Each row is a point on a landscape with many valleys, with its height.
A ball rolls from a point to the lowest of its 2 nearest points, and stops where none of them is lower. Distance is the straight distance between rows; heights are no part of it.
Z_647 height 29.4: [ -3  -1   8   5  -7   6   9  15   6   5  12  10 -22   5  13   4   0  -7
   3   2  -2  13  -9  -2  -2   5   7  -7   8   8   8 -12   7   2   0]
Z_483 height 18.7: [ -3   4   6 -17  18   0   3   5   7  24   3  25 -18   6  10  12  -6   2
   7   5  -7  -2   6  -4   4  12  -4   1  12   7   7  -4  13   5  -2]
Z_457 height 48.6: [ 21   1 -25  22   5  -3  -2   5  20 -14  -1  -7  14 -11  12   1   8 -13
  13   9 -11  -9  -5   5   1  -7  -2 -12  -5  -1  -6 -12  -9  -6   5]
Z_739 height 47.9: [-17  10   2 -15  -9 -10   4   7  -6  12  -3  -1 -29   3  -3  -7  -4   2
  -6  -1  18   7  -1   4   1 -11  16   9   3   2  14   2  -8  15  -6]
Z_955 height 21.5: [ 13  -5 -19 -10  15  -4   4  -9  -3   7  -2  -3  12  -1   7  14   7  -4
  24  -1  -8  -1   5 -14   5   7 -12   3 -20  -6  -4 -26   4   4   0]
Z_126 height 51.8: [ 12 -17  -8  16 -14  10   2 -10   0 -23  13  -7  18   0   0  -2   5  -7
   0  -3 -11   3  -7  -3   6  10 -11 -12  -8  -4 -11 -10  10 -10  -2]
Z_270 height 25.3: [  4   7 -17   4   8   3  15  -1  12  26  15  13  12 -20 -12   2   0   3
  19  -1   9  -2  -6  14 -10   5  -1   3   8 -19  -6 -18 -17   5  -5]
Z_816 height 32.4: [  2   8  -7  14   4   6   7  18  12   2  10  10  -7  -5  11  10  -2  -4
   8   7   3   7 -14   1  -4   8   4  -1   3   2  -1 -13  12  -5   5]
Z_528 height 34.6: [ 27  -4  -6  15  13  -4   0  -3  20   1  15   5  23 -10   3   6  10  -6
  15   2  -6 -18  -8  -2  -3  -4   4 -15  -1 -24  -3  -9 -19  10   0]
Z_43 height 68.2: [ 18  -7   9  19   0   3  -5   5  13 -21   4   6   4   7  19  -5  -2  -8
  -9   6 -23 -10  -5  -3  -7   5  -5 -19  16  18   2   0   5 -12  11]
Z_468 height 40.8: [-10  20  -5  10 -18   4   9  15  11  13   7  16 -18  -2   6   6  -8  -1
   1   1   8   2  -3  11  -8  -8   9   0   8  11   0  -7 -12  -4   6]
Z_638 height 33.6: [-23   1 -22 -13 -12   3   0   3 -10   7 -11  -5 -17   5   6  -7 -12   2
   8   6  -5  -2  11   1  10 -13  -5  15   0  21   0  -8  17 -14   6]
Z_324 height 32.9: [-12   4  20 -15  -8  -6  -1  -4  -2  13   6  17 -15  15 -10  11   7   2
  -5  -5   8  -8   2 -11  16 -10  11   7  -2  -9  10  20 -11  14 -11]
Z_83 height 45.0: [ -8  -6   9  -6 -14   0  10  -6   0  16  12   5 -13  -8  -6  -6  -3   3
   7  -5   1   6   3  12  -3 -12   7  -3  14  -7  12 -10 -21  12  -7]
Z_572 height 22.8: [ 19  -8  -8  15 -16   1   4 -17   8  -6   6   8  20  -1   2   6  12  -7
  14  -4 -12 -14   0 -11   2 -18  -1 -10 -13 -10  -5 -12 -31  -3  -4]
Z_954 height 60.9: [  7  -2  -5   8  -2   7 -11 -17  -6 -11  -5  -3  20   3 -10  -7  -5   7
 -14   0 -13 -11  10   6  -1  15 -16  -5   6   9 -20  15  10 -21   7]
Z_389 height 59.7: [  3  28   5  14  12 -11   0  29   1   7   0   2 -14  10   6  11   6   1
  -4   9  12   7 -16  -8   2  14  11  14 -19  12  -7  14  15   1   6]
Z_795 height 48.7: [ -2   3  -2   9   0   6 -11  -4  -4 -21 -23  -1  10  -9   1  -2  -4   6
 -16  -1  -5   1  10   1 -21  -1  -8   6   1  14  -9   2   3 -18   8]
Z_820 height 54.5: [ 15 -15   5   1   3   0 -12 -24   1 -15  -6   5  21   1  -1  -5  -3   2
 -13  -1 -18 -15  16  -4  -9   5 -14 -10   9   2  -7   8  -2 -12   8]
Z_605 height 23.6: [ -1 -20   3   4 -15   4  -4  -6   0 -15 -11 -14  -8  -8   9 -19  -6  -4
 -12   1  -9   8  10  12 -15 -12   3 -12  15  15  13  -8  -4  -6   6]
Z_910 height 56.2: [ -2   7   2  -6  -8  -6  -9  -1 -13   2  -4  -9   0  28  -3  -2   3   5
  -4   2 -10 -16  11 -14  20  -1  -3   3 -19  15 -12  28   9  -6   3]
Z_149 height 68.4: [-13  -8  -2 -22  15 -18  -5   1 -10  -5 -11 -18 -11  -9  -3 -17  -6   4
   1   5  13   7  -4   0   6 -14   9  17   0 -17  23  -4   5  20  -8]
Z_121 height 31.0: [-16  -2 -11  -3   4  12  16  -5  -4   6  10  11  11  -9 -21   7   2   4
  12  -7  24  16 -18   2   0   2  -5  23  -1 -28  -4 -11  -2  -2 -15]
Z_188 height 30.3: [-13  -1   4  -4 -16  -6   3  -2  -9   5  20 -18 -11  14 -16 -12  -3   1
  -1  -3   8   1  -5  12  22   2   6  -7   3  -6   2  27   8  13  -5]
Z_608 height 74.7: [ 10   5   9   3  18   6   2  11  12  13   5   8   0  -3  12   2  -8   0
  -3   3  -9  -1   1  14 -14  19  -4 -15  28  10  -1  -3   8  -2  10]
Z_469 height 33.3: [-10   7   7  -1 -10  -2   2   3  -7   4   6 -12 -10   3 -11  -7  -1   4
  -7  -1  12   6  -3  14   2   6   6  -5   6   1   0  20   3   7   0]
Z_904 height 52.3: [  1   4  -8   8   1   2 -11  -1 -12 -22 -31 -14   9  -6   2  -3   0   8
  -8  -1  -5  10  10  -6 -12  -2  -7  13 -23  20 -11  -6   3 -16   8]
Z_416 height 72.9: [ 14 -11   5   8  10  12   4   3   5   0  14  -2   8  -3  12  -2  -2  -6
   4   1 -14   8  -6   9  -9  24  -7 -20  19   4  -2 -14  18  -4   5]
Z_956 height 71.3: [  8  -8   3  11 -22  11   1 -12   1  -5   2   3   4  10   2   0  -4   1
 -11  -5 -16  -4  13  10  -9   7 -11 -19  13  25 -11   6  -6 -20  11]
Z_98 height 28.1: [ -9  -5  -2 -15 -24  -9   5  -3  -7   7   3   2 -22  17   6  -6   0  -5
   4  -3   0  -3   8 -11  16 -21   8   8  -7   9  15  -8 -11  12  -7]
Z_871 height 30.6: [-13   3 -13 -16  -9  -8   0   0  -3   8  -9   2 -17   6   8  -2  -9  -1
   6   3  -3 -12  11  -3   9 -18   1  11  -1  10   8  -9  -2   1   3]
Z_156 height 57.9: [  3  16  -7  -7   8 -16 -10   3  -6   8  -8  -4   3  14   2   2  -2   6
   4   8  -1 -23   7 -15  14  -7   2  11 -15   3  -8  18   6   1   7]
Z_245 height 65.4: [ -4  -2  -2  -6  21  -4  -1  12  -6   1  -1 -22  -1 -15  -1  -6  -4  -1
   3   8  13  23 -15   6   0  16   9   5 -10 -12   7  -2  26   9  -1]
Z_679 height 59.2: [  6  23   9  15  23  -4  -2  23   1   4  -4   3   0  -6  -1  13   7   7
  -7   5  16  13 -15  -1 -12  19   5  17 -12   0 -11  13  15   0   7]
Z_433 height 31.2: [-17 -14  12 -10 -18  -1   0  -9  -4  -9   9  12 -16  18  -7   1   0   0
  -8  -5  -4 -11   3 -15  23 -18   3   6   0  -7  13  18  -5   9 -13]
Z_88 height 70.1: [ 13 -13  -3  -5   9   2   6  -6  -2   4   2 -16  12 -11   5   5   7  -3
  12  -6  -4  18   5   2  -7  17  -7 -11 -13  -2   1 -26  -1   9  -2]
Z_273 height 67.9: [  2 -15  -1  -6   0  14   3 -11  -9   5  -2 -11  10  -9   0  -1   0  -2
   3  -7  -6  20  10  10 -12  18 -10 -10   2   5  -3 -21  10  -4   0]
Z_864 height 42.9: [  0   2  -4 -11   3  -8   6  -6   1  13  -2  -2   3  -8  -5  -3  -1   3
  13  -4   8  -2   4   6  -5 -12   1   2   1 -10   6  -9 -22  11  -6]
Z_287 height 28.7: [ -1  -2 -11   3   8  10  21  -5   3  16  13   8  15 -18 -16   6   6   2
  18  -7  19  16 -14   9 -12   7  -2  12  -3 -25  -2 -27 -12   4 -12]
Z_211 height 70.4: [ 10  -4  12  -9  10 -10  -2  -3 -14   3   5 -17   4  13  -5   5   9   5
   4  -4  -1   8   2 -11  11  19  -3  -3 -23  -3  -1  12  11  12  -1]
Z_737 height 37.1: [-14  -2  -8  -9   8   8  -5 -10  -9  -2  -7  -9  17 -14 -18  -9  -7   7
  -3  -4   7   3   1  12  -4   6 -10  11   7 -14  -8   2  10  -4  -5]
Z_711 height 34.9: [-13  12  12 -12  -4   2  12  -7  -1  30  10  17 -12   9 -20  13   3   5
  -1  -7  12   0   7   7  10   8   3  -2   9  -6  -3  23  -8   7  -9]
Z_23 height 61.3: [ 14  12   3  -2  14 -20 -11  13   3  -5 -20  -2  -3   4  16   3   8  -2
  -4   3   3 -12   5 -15  -9 -12  10   6 -15   5   9  -3 -13  11   5]
Z_907 height 38.2: [ 19 -17 -11  19 -15   4   1 -16  10 -17  19   5  22  -1   0  -2   5  -9
   8  -2 -16 -14  -2  -4   5  -5  -6 -17  -2 -10  -7  -9  -9  -8  -1]
Z_360 height 75.1: [  2 -12   1   5 -16  11   1 -16   6   1   1   9   3  -5   0  -4  -8   2
  -5  -5 -11  -6  15  15 -13  -5  -6 -12  22  10  -2  -5 -14 -12   6]
Z_293 height 38.1: [-20   6   1   8 -21  14  12  10   1  12   9   7 -17  -5  -5   0  -6   0
  -3  -1   8  16  -5  17 -10   2  10  -7  19   8  -3  -1   0 -10   2]
Z_584 height 27.9: [-24 -17  10  -2 -21   9   1  -3  -6 -17   7   6 -20  17 -11  -7   1  -1
 -16  -1  -8   0  -2  -9  22  -9   2   5   5   0  10  26  15  -7 -11]
Z_418 height 18.6: [ 14 -11  20  -2  -9  -5   0  -8   2   0  13  11   0  13  10   8   9  -2
   3  -4 -10 -11   4 -20   4  -9   5 -11  -9  -4   9  -3 -19  13  -1]
Z_609 height 57.6: [-13  11  -1   8  -7  15   2  11 -10 -13 -19  -3   1  -7  -2   9   5   5
  -8  -6  14  25  -4  -6 -18   4   2  15 -15  12 -10  -6   4 -14   4]
Z_846 height 62.7: [  3   6   1  14  14  -6 -12  13   2 -29 -18 -16   9 -17   3  -3   5   2
 -10   2  10   9 -16  -4 -11  -5   6  14 -20  -4  -1   0   5  -1   6]
Z_568 height 64.8: [  0   0  -9   0  19   7   1   7  -6   3   0 -17  18 -21  -6  -2  -2  -4
   5   1  15  24 -18  12  -6  25   3   3 -13 -15  -7 -11  24   0   1]
Z_295 height 46.9: [-22  -4   5 -10 -26   1   7  -5  -8  11   7   0 -26   5  -8  -9  -4   2
  -2  -8   8  12   6   9   6 -13   8   1  12   4  11   2 -12   7  -9]
Z_404 height 80.6: [-10 -11  -3   5  -9   8  -3   4   5 -15   9   3  -9   5   7 -10 -10  -6
  -4   7 -13  -8  -6  -3  10  -7   0  -1  14   5   7   2  20  -9   3]
Z_280 height 23.9: [ 18   2  17  -9  17  -7   0   4  -1  13   3  12  -2  18  13  19  10   1
   5   2 -10  -2   4 -19   2  16  -5  -8  -9   9   2  -1   4   9   3]
Z_992 height 63.6: [  4   1  -9   8  19   2  -6   7   1 -19 -10 -14  21 -21  -2   0   2  -1
   0  -1  11  13 -17   3  -8   4   0  13 -14 -15  -5 -11  12  -2  -1]
Z_912 height 41.6: [ 23  -6 -21  16   8  -2  -6  -9  20  -7  -1  -4  24 -17   1  -3   8 -11
  12   3 -11 -12   0  12  -8  -7  -2 -15   6 -14  -6 -11 -22  -1  -2]
Z_266 height 9.4: [ 21 -10   5   2 -10  -6   3 -13   4   8   8   1  10   2   8   2  12  -2
  14  -4 -11 -11   5 -11   2 -18   9 -16  -9  -8   6 -13 -35  11  -5]
Z_937 height 78.3: [ -9  10  15  -7   4   6  -4  11  15  17   7  40 -24   7   8  10 -10  -6
  -7   7  -4 -13  -1   4  10  -5   7   1  20   7  10   6   2   5  -3]
Z_652 height 82.5: [ -7 -13   2   2  -5   3  -8   2  -4 -23  -6  10  -6  15   7  -1   0  -1
 -10   5 -17  -8   3 -25   8 -10  -7  14 -11  11   3   7  16 -11   3]
Z_799 height 44.0: [  6  16  -3  14 -24   3  11   5   9  12  17   6  -4   2   2   7   3   1
   7  -7   4  -1  -3  10  -4  -2   7 -15   1   9 -11  -4 -21  -1   5]
Z_571 height 27.0: [-12   3   7   1 -21  -9  -1   9  -7  -6  11  -9 -19  19  -9 -14   1  -1
 -13   1   6  -8  -4  -1  19 -11  11   1  -2   0   7  29   2  10  -3]
Z_530 height 38.7: [ -9 -12 -10 -13   0  10   7 -17 -11  -1  -7  -1  12 -12 -10  -2  -2   3
   9 -10   5  11   5   1  -6  -5 -13  10   0 -11   0 -20  -8  -5 -13]
Z_119 height 35.9: [ 14  10 -10  22   8   1   0  15  19  -7   7  11   8  -9  12  13   4  -7
  10   5  -2  -9 -12  -4  -5   0   0  -1  -1  -6  -6 -11  -1  -5   7]
Z_553 height 47.5: [  9   2  10   2  -5   5  -3  -9 -12   2   0  -1   7  21  -4  10   8   5
  -6  -6 -14  -1  12  -8   4  20 -13 -10 -10  17 -19  18   5 -10   4]
Z_661 height 33.8: [-13   2  17 -11   5  -1   4  -4   3  15   6  20 -10  -1 -13  11   3   7
  -6  -6  12  -1   1   1   0  -2   6   5  10 -15   9  16 -12  15  -9]
Z_297 height 21.1: [ 10   6 -17  -3  22   0   8  -3   8  18   7   0  23 -16  -9   7   3   1
  16   0  12  -1  -4   9  -5  15  -8   3  -4 -23  -9 -14  -4   6  -1]
Z_744 height 33.7: [-19  -2  -7 -19   7   0   7  -7  -9  13  -2  -2  -8  -6 -11   1  -4   5
   8  -1  10  13   1   2   5   3  -3  13   2 -10   6  -4   9   5  -7]
Z_128 height 81.6: [ -5 -12 -10  14  -8   0  -8   5   3 -32   2  -2  -2   7   9 -15  -5  -7
  -8  11 -15 -14  -9 -14  13 -14  -4   7  -5   3   4   8  19 -12   4]
Z_82 height 44.4: [  8   3  -7   6  10   8   7  -5   1 -15 -12   2  31 -19 -13   4   9   5
   4 -11  19   9  -9   3 -19  -6  -9  16  -8 -18  -7 -16 -24  -5 -11]
Z_399 height 58.6: [ -5  13  10  13  10   4  -4  19  -7 -11 -14  -6   0  -5  -4   8  10   7
 -12  -3  15  24 -12  -7 -16  12   7  14 -19   5  -5   6   9  -2   3]
Z_314 height 32.3: [-22  -2  -1  -6   2   6   9  -3  -3   5  12  10  -4  -4 -19   5   1   3
   3  -4  17  10 -12   0   7  -1   0  16   4 -22   2   7   5   4 -13]
Z_403 height 44.2: [  6   8  -3   4  -3   2  -4  -9  -4 -10 -15  -1  20  -3  -6   8   5   8
  -6  -8   4   0   9  -6 -14   3 -11   5 -11   4 -15   0 -12 -10   5]
Z_80 height 52.9: [ 13   0   7  -1  -9  -7  -6 -12 -10  -2   1 -10  13  20  -2   3   7   5
  -3  -2  -7 -10   9 -13  10   4  -4 -11 -19   7 -10  19  -3  -2   5]
Z_11 height 36.2: [-10   3 -19  -3   7   1  -4 -12   1 -10  -6  -3  23 -16 -17 -10 -10   5
   1   0   8 -13   0  11  -2 -11 -11  15  12 -19  -8   3  -5  -8  -5]
Z_869 height 24.9: [ -5  -7  17   2  -6  16   6   4  -1  -6   2  26 -14  19   6  20   9  -3
  -7  -9 -11  12   1 -19   5  12  -6   0  -4  17   2   0   9  -7  -5]
Z_339 height 47.0: [ -6  11 -13   3  -1   5   7   1  -3 -10 -14  -5  11 -15  -5   2   0   4
   7  -7  17  15  -6   3 -12 -10  -3  14  -8  -4  -5 -13 -15  -7  -5]
Z_376 height 18.9: [  4   1  -4  10  -9  -5   0   4   6 -15  -9 -19  -1 -14   4 -15   1  -3
  -4  -1   6   6  -4  16 -11 -15   9 -11   2   2   9  -5 -17   6  -1]
Z_677 height 41.3: [  5   9   0  -4  12  -5   0  -2   3   2  -5   5  14  -8  -6  10   4   6
   4  -5  12  -5  -1  -6  -8  -5  -1   9  -4 -13  -2   2 -14   7   1]
Z_194 height 39.3: [  7  15  -7  18   7   0  -3   6  17  -9  -3  14  18 -13   0  14   3   1
   0  -1  11 -13  -9  -5 -12 -11  -2  12  -1 -14 -10   0 -14  -5   5]
Z_127 height 31.7: [ -2  -2 -13   3   7  -4 -11  -7   6 -14 -11  -8  11 -16  -2 -14 -12   1
  -7   7  -2 -15   4  13  -6 -14  -4   2  16  -7   0   5   0  -7   6]
Z_387 height 25.5: [  3  -2  -5  -2  -4  -1   7  15   3  13  10   1 -25  14  19  -2  -6  -7
  10   7 -11   0   0   1  10   7   3  -9   5  19   6 -16  15   1   5]
Z_607 height 21.6: [  5  10   5  -8 -16 -17   5  -3  -5  11   6  -5  -5  16  -2  -2   5  -1
   6  -3  15 -10  -3 -10  12 -20  18  -3 -13  -9   8   7 -29  20  -7]
Z_575 height 48.5: [-16  16  -4 -13  -4  -5   9   3  -4  15  -9   4 -12  -7 -10  -4  -7   7
   1  -4  20   8   2  11 -10 -11   5  12   4   0   5  -2 -20   6  -4]
Z_459 height 48.8: [ 26 -11   5  11  10  -1  -9 -16  10 -17  -3  -3  28 -11   3  -3   4   0
  -7  -1 -11 -11   8   3 -15   4  -9 -17   3  -8  -5   1 -12  -1   5]
Z_780 height 42.5: [  5   6   7   0  12   0   5  -5   1  -6 -12  10  21  -8 -11  11   9   9
   2 -12  25   4  -7  -8 -14 -13  -4  20 -11 -20  -2  -3 -31   5  -6]
Z_299 height 35.8: [-17   8  13   3 -10  11   7   5   2  11   8  10 -13  -4 -14   4   1   3
 -12  -6  11  11  -2  15  -7   8   7  -6  20  -2  -2  18  -3   0  -5]
Z_46 height 65.9: [-10   2  -7 -11  16 -11  -2  12  -7  12  -1 -21 -14  -4  -1 -15 -13   0
   2  13   8   7  -6  15   8  10   9   3   4  -2   6   6  25   7   4]
Z_173 height 64.4: [ 29   4  -1  18  10  -5  -8   5  12 -16  -2  -8  15   2  18  -1   3  -5
  -3   7 -17 -12   0  -1  -5   8  -5 -16   0  13  -7   2   3  -7  13]
Z_378 height 60.5: [  6  17   6  -5  13 -16  -5  20   5  12  -6  12 -21  11  18   2  -3  -2
  -5  11   1 -14   2  -8   2   1  11   6  -1  11   8   3   2  10   7]
Z_185 height 43.2: [ 17   3  -8  15  11  -1  -9  -3  12 -19 -10   2  26 -15   2   4   4  -1
  -5   3  -2 -10   0   2 -17   0  -6   0   0 -10 -11  -3  -9  -9   5]
Z_269 height 33.9: [-25  -9  -3  -4   3  20  -1  -2  -8   0  -1  -3   5 -18 -17  -9  -7  -1
  -5   1  13  16  -8  13  -6   9  -1   8  19 -18  -5   3  22 -11  -6]
Z_3 height 29.2: [ 18  -1   1   7   7   0   5  -5  16  19  20  12  13  -5   1   5  -2  -2
  16   2 -10 -21   3   2  -1   1   0 -18  14 -16  -4  -8 -15   8   3]
Z_118 height 78.9: [-17  -3   8  -9 -10  10   1   7   4   8   3  23 -28  18   6   3  -7  -3
  -7   4 -13  -6   3  -2  21  -3   1   0  18  19   9   8  16  -7  -5]
Z_74 height 69.7: [  1   0  12 -20  15 -18   1  -5 -13  16   1 -12  -5   8 -13   3   7   6
   3  -1  15  10   1  -6   8  11   3   4 -15 -11   8  12   1  21  -5]
Z_286 height 79.7: [-10 -18   4  -6  -8  10   1  -4   3   3  10  14 -16   7   7  -3  -8  -4
   1   2 -18  -3   6  -1  10  -4  -1  -3  19   6  10  -8  11  -3  -3]
Z_562 height 77.0: [ -6  -4   3   2 -16   6  -2  -3  11   8   4  10 -13  -4   4 -10 -13   0
  -5   0  -9 -13  10  20  -6 -16   5 -10  29   9   6  -1 -12  -4   6]
Z_965 height 61.2: [ 19  13  -1  10  13 -12 -13   4   5  -4  -4  -4  15   8  11   2  -1   1
   0  10 -11 -25   3 -10   3   3  -3  -3  -5   6 -13  15   6  -8  13]
Z_114 height 69.3: [  1 -14  17 -18  14 -12  -3 -11 -10   2   2 -17   5  -4 -10  -7   3   6
  -1  -5   7  13   2   2   1   5   0  -3  -2 -20  13   7  -3  25  -8]
Z_477 height 67.0: [ -8  -6 -18  -9  -5 -14  -2  10  -6   3   1 -33 -21   1   6 -28 -10 -10
   4  12   2  -2  -2  14  20  -9  11  -2   2   2  15  -4  18   9   2]
Z_593 height 36.6: [-19   4 -28 -15   1   3   4   0  -6   4 -21  -3  -6 -11   4  -1 -11   2
  13   3   1   4   9   1  -1 -13  -7  16  -1  10  -3 -21   6 -14   0]
Z_868 height 67.8: [-15 -15 -15  -9   0  -8  -3  -1  -7  -9  -2 -34  -5 -14  -4 -29 -13  -6
   5   7   7   9 -10  13  15 -13  10   1   2 -15  16  -4  14  10  -7]
Z_500 height 78.0: [ -3   4  13  -2 -12   3  -1   1  11  18  14  26 -20   3   6   0  -8  -2
  -2   1  -6 -14   3   9   5 -12   9  -8  22   4  11  -2 -13   9  -2]
Z_367 height 60.8: [  4  18   4  -9  10 -20 -14  16   4   5 -14  15 -13  11  18   9   1  -3
  -7   8   8 -21   1 -21   5 -16  13  19 -14   3   9   2  -5  12   6]
Z_355 height 17.7: [ 18   0   7  -3 -14 -13   2 -11  -3   2   0  -7  11  13   4  -1  13  -3
   9  -4   4 -12   0 -19   8 -27  14 -10 -19 -10   9  -1 -44  15  -8]
Z_427 height 61.9: [ 10   7  -4   7  13 -15 -10   7   0 -22 -19 -12  12  -6   6   0   8   0
  -2   4   6  -8  -6 -13  -4 -15   1  12 -21  -5   1   2  -6   5   4]
Z_277 height 66.5: [ 12   6   9  15 -11   6  -5  -5   1  -7   0  -1  11  10  -4  -1  -3   6
 -17  -2  -7  -9   6   8  -5  10  -8 -14   9  18 -17  25   0 -16  11]
Z_384 height 36.7: [  0  17  11  -9  -4  -2   7   0  -3  29  12  12 -10  21  -8  17   5   4
   1  -2   2  -8   5   0  17  14   1 -10   2   7 -11  27   0   1  -1]
Z_517 height 55.5: [-10  -3  -8   5 -16   8   0   0  -7 -18 -16  -3  -2  -1   4   0  -2   1
  -6  -4  -1  13   3  -8  -7 -10  -4  10 -12  16  -2 -10  -2 -14   2]
Z_860 height 33.5: [  5 -21  -2  16 -19   9  -3 -13   3 -24  -1  -9   5  -6   2 -19  -7  -4
 -14  -1 -13   0   5  13  -8  -5  -3 -17  15  11   2   2   0 -18   7]
Z_17 height 24.1: [  1 -14  13  -3 -21  -4   7  -4  -2   2  14   3 -16  13   6  -2   5  -5
   3  -6  -8   2   4 -11   7 -10   6  -9  -4   3  13  -9 -16  13  -7]
Z_482 height 21.2: [  3   9   4 -17  19  -3   5  -4   2  30   2  14  -1   1  -3  15  -2   5
   6   2   2  -6  11  -1  -4  15  -5   0   6   1  -5   3   3   7   1]
Z_13 height 26.6: [ -7  -1   5   8   7   8  -6  12  -1 -15  -5  -1  -2  -4   6   1  -2   0
  -8   3  -2  10 -10  -7  -6   6   2   7   0   4   0   2  23  -8   2]
Z_906 height 27.7: [  9  10   0   8 -10  -6  -1  -3  -2 -12 -12 -23  10  -6  -3  -6   2   4
  -5  -5   8   8   0  13 -10  -4   3 -10 -13   9  -6   4 -22   2   4]
Z_437 height 14.2: [ -2 -10  14   7  -6  -3  -7   6   1 -23  -8 -17  -8 -11   6 -19  -1  -5
 -17   1   1   9  -2   9 -16 -11  13 -10  11   2  19   0  -6   5   4]
Z_587 height 27.6: [ 19   5  -4  -8  16  -9  -2   0  -2  10  -5  -5   7   9  14  13   6  -1
  14   3 -11  -6  10 -16   3  12  -9  -4 -18   9  -7  -9   7   2   9]
Z_87 height 11.4: [ -7  -7 -14  10 -15  12   1  -3   0 -14  -2  -7   3  -9  -2 -11  -8  -4
  -1   0  -5   5  -1  12  -4  -4  -3  -5   9   7  -7  -7   9 -16   5]
Z_889 height 30.4: [ -5  -6   3   8 -17  16   5  -2   0 -15   6  22  -2  11   2  18   7  -2
  -1  -8  -7   3  -1 -20   3  -2  -8   6  -9   7  -7  -7   0 -11  -3]
Z_345 height 78.6: [-10   4  21 -12   3   7   2   7   4  14   0  31 -28  12   0  13   2  -1
 -15  -1  -6  -3   3  -2  14   3   4  -3  16   9  14  18   7   1 -11]
Z_699 height 22.2: [ -6  -1  16   5   2   2  -4   8  -4 -10   5   4  -8  12  -2   7  10   1
  -9  -1   0   4  -9 -14   9   7   1   5  -7   0   3  16  13   2  -4]
Z_674 height 60.1: [ -3  27   7  -1  14  -9   1  24   3  19  -2  16 -23  11   5  12   0   2
  -8   9   8   1  -6  -1   2  14  10  10   0  14  -2  18  11   4   4]
Z_720 height 70.9: [ 13  -5  12   9   8   5   2   8  10  -4  15   8  -1  10  14   2  -2  -7
   2   5 -18  -5 -10  -6   3  15  -5 -16  14   6   0  -3  13  -2   5]
Z_790 height 25.4: [-10  -3 -14   6   1   5 -10   4   1 -15 -17 -17   2 -20   4 -16 -12  -3
  -5   9   0   3  -2  16 -10 -11   3   0  10   6   0  -5  13 -13   6]
Z_147 height 24.2: [  2  11   4  -4 -17 -20  -2   7  -5   7   9 -15 -11  20  -3 -14   2  -3
  -3   2  12 -15  -5  -4  19 -10  18  -5 -10  -5   6  21 -10  17  -1]
Z_581 height 66.4: [-16  -3  -8 -16   0 -10  -3   4  -8  10  -6 -17 -20  -3   2 -19 -13   0
  -1   7   5   1   5  13   6  -8   7   3  12   4  12   0  13   6   3]
Z_650 height 21.3: [  3   4  17  -8   9   2   5   9   2  13   5  27 -19  19  10  25  10  -3
   2   0  -6   6  -1 -19   7  13   0   2  -9  12   7  -3   6   6  -5]
Z_34 height 64.5: [  5  -6 -10  -3   7  10  -4 -12 -10  -2  -8  -7  17  -4   0   2  -3   1
   0  -1  -9   3  12   6  -6  21 -17   1   4   4 -14 -12  19 -13   3]
Z_412 height 23.5: [-14  -8  17   3 -21   4  -2   7  -8 -14   6 -10 -24  20  -7 -16   3  -2
 -22   0  -2   3  -5   2  15   0   9  -4   6  10   9  30  13  -2  -4]
Z_243 height 71.6: [ 18 -11   3 -15  16  -7  -2 -14 -10   4   3 -19  18   1   0   4   9   1
  11  -6  -6   8   9  -6   7  18 -10 -10 -20  -6  -2  -8   6  12  -1]
Z_543 height 35.5: [-11 -12  -7 -14   7  -4   0 -10 -10  -6  -9  -7   2  -6  -4  -4  -3   5
   6  -1   0   3   5  -8   3  -8  -6  13  -5  -9   9 -10   4   2  -5]
Z_252 height 13.1: [ 17   3 -21   0  20  -3   1  -2   3  -1  -5 -13  24 -13   2   9   7  -2
  19  -1   1   1  -2   2   0  10  -9   2 -18 -11  -9 -19   2   2   0]
Z_414 height 21.4: [ -5   0  -4 -15   3   1   9   6   3  28   5  14 -27   3  16   5 -11  -3
  11   7  -9   4   8   4   1   6   2  -2  10  15   9 -23   7   2   3]
Z_823 height 59.3: [ 10  21   3   9  13 -13 -20   6  -4   2 -13 -10  13   7   0   2   1  10
  -4   7  -3 -17   5  -9   4   0  -1  13 -18   9 -19  25   8  -5   7]
Z_281 height 39.8: [-12  -9 -22 -13   0   8  10 -11  -3  13  -4   4   1 -12   0   2  -6  -1
  20  -1  -2   8   8   3  -4  -6 -11  10   1  -1  -1 -32   0  -6  -6]
Z_643 height 68.8: [ -8 -14  12 -12  13  -8  -6  -3  -6  -8  -6 -19  -3 -14  -4 -17  -3   2
  -7  -1   7  10   0   8  -7  -7   7   2   8 -15  20  -1  -1  18  -6]
Z_143 height 24.3: [  6   5   5  -7   8   6   6  -8  11  33  17  24   4  -2  -5  11  -3   1
   9   0  -3 -13   9   8  -5   9  -1 -10  18  -8  -5  -2 -11   9   0]
Z_60 height 40.7: [  8   7   6  -2  -4   4   7  -2  -2  18  14   1   0  16  -4  10   2   3
   3  -3  -8   0   7   5   8  24  -8 -18   7  11 -15  13   9  -2   3]
Z_875 height 37.3: [  9  -1  -3  10 -12   5   0 -13  -1 -12  -3  -8  20  -8  -8  -4   0   1
  -4 -10   2   4   4  10 -11   2  -7 -10  -2   0 -10  -2 -15  -7   2]
Z_891 height 30.7: [-20  -8   5   5   0  19  -6  10 -13  -9  -9  -7  -1 -12  -5  -6  -3  -4
 -10   1  11  24 -11   4  -8  12   3   4   7  -1  -6   4  26 -18  -1]
Z_176 height 59.8: [  8 -15 -13   3   3   9  -1 -17  -1 -11   4  -2  24  -8  -4  -1   3  -5
   5  -5  -8  -3   2  -1   1  11 -17   0   1 -15  -9 -18   7  -9  -6]
Z_939 height 16.2: [ -2  -4  20   7  -4  -3  -8   6 -10 -16   4  -8  -7  20  -4  -9   6   2
 -17   2 -12  -1  -4  -8  13   8   1  -3  -7  11   1  29  17  -2  -2]

Call two points neighbours if one is among the 2 nearest of the other. Go from one point of each pair to the other, from neighbour to neighbour, staying as low as possible. Name the highest point that can't be avoided.
Z_266 and Z_677 | Z_339
Z_252 and Z_87 | Z_281
Z_412 and Z_437 | Z_737
Z_266 and Z_412 | Z_571
Z_87 and Z_437 | Z_860
Z_252 and Z_650 | Z_587

For each start below, name the point where the ball stops.
Z_339 | Z_252
Z_243 | Z_266
Z_477 | Z_437
Z_367 | Z_437
Z_965 | Z_412
